Points on a hilly landscape, in no order, each with its height.
A ball rolls from a point to the lowest of its 2 nearest points, and stops where none of them is lower. Distance is the straight distance between rows; heights are no part of it.
z_634: -3,4,30,24,-6,-17,-8,1,28,27,-10,31,18,23,8,-59,7,7,19,37  (h 327)
z_165: 8,-17,14,-7,-2,8,1,18,-27,-1,-48,-4,-34,-19,-14,4,-49,23,-42,-32  (h 667)
z_449: -25,-38,-25,-28,2,3,-36,-29,-38,-7,7,-33,-16,12,-21,-18,-29,-14,-13,20  (h 739)
z_719: 7,19,1,-10,-2,-11,-21,-5,15,39,-10,8,4,-15,-5,-25,-51,39,-22,47  (h 244)
z_728: -1,-39,8,-13,-10,30,-15,5,-36,-21,-36,-14,-29,-11,-9,1,-28,0,-28,-39  (h 688)
z_245: -9,23,28,33,7,-25,19,36,-26,-6,6,24,19,14,13,-26,60,-38,24,-12  (h 140)
z_679: -16,15,-14,-3,-4,2,12,13,-15,4,39,0,36,-1,15,-13,12,-38,-6,19  (h 874)
z_390: 16,-13,-5,10,-43,-3,-45,-26,29,11,-37,-9,13,-20,-27,9,-32,53,19,3  (h 261)
z_763: 7,9,6,1,12,46,-3,34,-26,-43,9,16,-10,17,27,-4,41,-34,21,-19  (h 503)
z_66: 9,0,-13,-20,-9,40,16,9,-2,-8,6,-11,4,-31,6,26,-27,5,-43,-20  (h 624)
z_840: -27,-31,-1,1,34,-37,10,-29,-10,-4,-1,-16,-33,37,-16,-2,4,-18,0,-4  (h 206)
z_42: 37,15,39,30,-12,22,-20,22,21,-4,-28,26,-2,8,19,-26,8,12,47,-4  (h 487)
z_48: -14,-18,8,4,13,-14,-1,-48,41,32,-4,31,-24,39,-13,-42,-8,29,0,46  (h 372)
z_209: 1,-25,22,25,5,0,2,0,-10,-34,-12,-7,-22,31,11,-4,28,-25,36,-34  (h 407)
z_163: -12,19,-15,-27,54,-77,-6,-43,4,24,13,-32,-32,0,-33,24,30,5,-5,-9  (h 180)
z_616: 9,12,1,-4,-8,-45,-36,-34,21,29,-40,-21,7,-28,-31,15,-23,54,2,10  (h 230)
z_466: 8,-42,-1,10,-32,22,-28,-19,9,-37,-24,-14,-12,16,-9,20,4,9,38,-36  (h 483)
z_656: 6,27,-21,-11,-13,32,24,56,-8,-4,35,58,20,4,20,-14,20,-19,-17,37  (h 763)
z_683: 2,7,30,10,-7,-1,-13,23,-37,-3,-23,-22,16,-16,1,-23,0,-22,0,-22  (h 285)
z_363: -12,3,-29,-10,26,-4,48,2,-3,-4,35,-1,-8,2,0,36,-1,-19,-24,-6  (h 623)
z_890: -3,-30,-20,-22,-6,13,-22,-29,5,10,-1,11,-47,18,-14,-7,-52,35,-16,32  (h 250)
z_968: -10,4,34,37,10,-41,22,13,-7,4,-11,11,8,16,10,-20,32,-25,19,-16  (h 289)
z_918: -17,29,6,0,48,-66,29,4,-19,34,-1,4,-19,-4,-8,-5,-5,-2,-38,5  (h 678)
z_733: -9,-1,18,6,17,14,0,38,-53,-27,-4,9,-13,18,10,-27,32,-46,3,-19  (h 414)
z_839: 15,8,15,-10,16,70,8,35,-37,-39,8,-4,14,-33,13,10,41,-39,-38,-55  (h 711)
z_434: -1,33,-19,-9,-9,-20,-2,-22,27,33,30,-23,41,-23,2,4,-16,17,-6,41  (h 190)
z_340: 12,16,-3,-2,-38,30,-25,-3,27,3,23,-10,41,-6,16,-18,-1,6,31,31  (h 255)
z_275: 9,16,4,12,-2,33,11,21,5,-31,26,11,10,18,28,8,40,-28,39,-10  (h 579)
z_409: -24,-5,4,2,53,-75,16,-44,4,16,6,-23,-20,20,-21,9,30,-5,1,-7  (h 107)
z_925: -18,-15,-25,-12,9,23,39,18,-14,-17,36,9,-8,20,11,19,5,-36,-11,-7  (h 666)
z_118: 13,20,1,-7,-30,43,-55,8,-5,-5,12,-27,42,-19,17,-26,10,-6,33,19  (h 286)
z_218: 15,-10,2,-29,-3,85,-4,24,-25,-43,11,1,-1,-26,17,12,12,-23,-38,-42  (h 683)
z_897: 9,35,-14,-15,4,-49,-15,-26,11,27,-17,-38,15,-47,-30,40,-8,40,-12,-14  (h 198)
z_740: -3,13,-14,-6,-12,8,9,43,0,5,27,65,18,24,15,-38,24,-20,1,58  (h 793)
z_984: -16,0,-14,7,10,-33,20,-30,1,5,28,-45,29,-1,-3,24,23,-21,13,-5  (h 311)
z_528: -10,15,18,22,5,-22,10,30,-8,0,16,46,25,27,13,-39,68,-33,34,25  (h 271)
z_432: -5,-52,-15,4,-18,1,-20,-32,0,-30,-33,-16,-34,11,-27,37,-12,24,10,-35  (h 519)
z_288: -9,-42,-26,-26,2,-5,-45,-51,-1,0,-11,-5,-49,12,-35,10,-38,44,-7,14  (h 277)
z_958: -16,-14,-35,-22,26,-14,26,-32,10,-1,40,-20,-19,15,-10,41,1,-7,-3,9  (h 583)
z_570: -3,7,11,10,-7,-33,-11,-5,-15,15,-25,-43,21,-27,-11,0,-9,4,-4,-16  (h 192)
z_948: 22,29,16,6,-1,38,34,58,-11,-7,-9,19,14,-35,19,8,4,-13,-28,-35  (h 422)
z_344: 19,16,21,12,-10,-16,-9,7,17,36,-35,5,14,-23,-3,-23,-43,36,0,20  (h 273)
z_837: 10,-16,-25,-20,-27,47,6,-10,10,-25,4,-16,8,-30,-1,52,-14,17,-21,-27  (h 602)
z_175: 2,-12,-31,-13,-6,10,19,-25,10,-21,-8,-24,-10,-26,-17,76,-8,26,-21,-45  (h 576)
z_917: 4,23,19,4,1,17,13,37,-39,4,-10,-12,25,-39,4,-9,-1,-21,-37,-35  (h 363)
z_855: 6,18,32,40,4,-37,34,9,14,4,-11,-11,22,-8,13,9,23,-7,21,-31  (h 417)
z_878: -19,-33,8,5,13,-6,5,4,-25,-16,1,-1,-23,39,2,-19,10,-38,7,-8  (h 305)
z_969: 14,16,19,12,-2,19,27,51,-2,-7,-20,41,-10,-1,19,-2,-7,-2,-10,-15  (h 490)
z_510: -34,-28,-14,-21,16,-17,-25,-34,-24,14,24,-29,9,18,-12,-39,-7,-27,-3,43  (h 762)
z_540: 2,-37,-11,-8,-20,41,-12,-12,-14,-42,1,-27,-1,3,3,25,11,-16,15,-38  (h 434)
z_585: 2,23,-25,-15,2,-16,4,-18,15,18,15,-30,17,-30,-9,34,-19,18,-17,9  (h 162)
z_799: -12,-38,-8,-24,-11,43,-31,4,-41,-24,-5,-11,-23,9,0,-18,-30,-13,-14,-1  (h 713)
z_900: 30,5,6,-1,-24,63,4,25,20,-22,-6,16,-3,-13,24,20,-7,13,10,-23  (h 603)
z_891: 11,52,-1,-2,-18,24,6,60,-11,8,21,37,44,-22,27,-21,20,-15,-6,32  (h 733)
z_597: -4,32,22,15,-9,-31,-4,12,21,41,10,18,48,-6,17,-45,1,2,10,47  (h 260)
z_747: -6,25,22,15,21,-52,25,10,8,33,-13,25,3,-2,-1,-16,-9,12,-17,20  (h 629)
z_539: 15,5,20,26,-11,-16,26,2,23,-3,-22,-12,5,-10,5,32,3,12,17,-36  (h 496)
z_537: 15,-29,8,10,-43,15,-55,-14,8,-4,-43,-9,2,-7,-15,-17,-27,30,31,-2  (h 288)
z_496: 16,43,10,14,2,28,10,36,-12,-17,26,-4,40,-18,28,12,54,-32,22,-20  (h 655)
z_84: 0,-29,-26,-7,4,-20,3,-37,10,-18,-20,-16,-35,-1,-31,67,-10,32,0,-37  (h 548)
z_169: 19,47,16,11,-15,19,-4,38,4,4,15,0,53,-27,31,-9,26,-10,25,2  (h 700)
z_749: -5,10,3,12,-12,-32,-6,-27,7,11,4,-47,39,-16,-6,7,13,-6,19,-5  (h 254)
z_126: -6,-33,-18,-6,13,10,24,-31,39,-1,18,32,-49,48,0,3,-21,18,6,28  (h 476)
z_662: -8,-9,-5,7,1,-3,15,-9,34,14,17,42,-15,36,5,-21,-8,5,1,44  (h 416)
z_571: 27,-9,30,31,-25,-3,-7,3,31,0,-41,2,6,1,5,2,-4,23,46,-20  (h 550)
z_590: 4,21,17,21,-1,-22,40,40,11,15,-6,53,1,10,14,-12,3,1,-4,11  (h 563)
z_950: -11,-19,-46,-28,26,-11,1,-54,34,7,37,-6,-32,23,-17,31,-4,21,6,29  (h 552)
z_311: -12,-20,-9,-13,14,-33,-28,-42,-2,11,-20,-20,-31,3,-26,3,-19,24,-8,7  (h 282)
z_836: 29,14,3,-16,0,91,1,40,-2,-44,7,29,-9,-18,32,19,18,-1,-10,-30  (h 646)
z_422: -16,-28,11,0,15,-30,-24,-43,13,20,-20,2,-30,28,-20,-33,-15,23,-4,27  (h 326)
z_903: -16,18,-4,10,39,-42,54,13,-17,13,15,3,-13,-1,-7,24,5,-21,-36,-16  (h 668)
z_138: 11,0,-3,-14,0,15,13,14,-6,3,-20,2,-21,-21,1,18,-48,25,-39,-13  (h 647)
z_343: 6,24,-2,5,-24,-2,-1,-4,42,29,27,12,40,-6,15,-21,-10,11,10,51  (h 219)
z_857: -17,-43,-21,-4,30,-15,9,-61,37,1,16,13,-51,50,-20,11,-1,15,12,21  (h 518)
z_844: -20,31,-24,-5,9,-2,41,32,-32,9,45,-1,41,-15,7,5,19,-45,-32,11  (h 900)
z_604: -8,-19,-13,4,-6,3,13,-18,-8,-21,15,-46,19,-1,-6,34,24,-29,10,-34  (h 374)
z_342: -6,-39,8,0,-29,-7,-51,-20,-27,-5,-52,-23,-13,-5,-28,-12,-28,18,5,-16  (h 323)
z_272: -8,14,-5,-26,43,-70,-27,-40,-11,22,-15,-28,-35,-9,-37,8,3,20,-17,-10  (h 231)
z_380: -4,-1,-9,-5,-9,27,-14,18,-11,-12,26,20,10,24,17,-38,10,-30,14,37  (h 833)
z_538: 12,17,35,25,-5,1,-14,32,5,4,-21,38,5,17,19,-46,14,-7,33,17  (h 415)
z_583: -1,0,-22,-25,-9,8,-25,-21,12,28,13,9,-13,-2,-8,-17,-51,34,-21,54  (h 222)
z_29: 20,5,2,12,-14,31,19,26,31,-9,2,31,-15,6,23,7,-11,10,9,-2  (h 556)

For each start below, name the point where the ball stops.
z_728 -> z_570
z_432 -> z_570
z_844 -> z_583
z_342 -> z_585
z_679 -> z_409
z_126 -> z_583
z_903 -> z_583
z_925 -> z_583
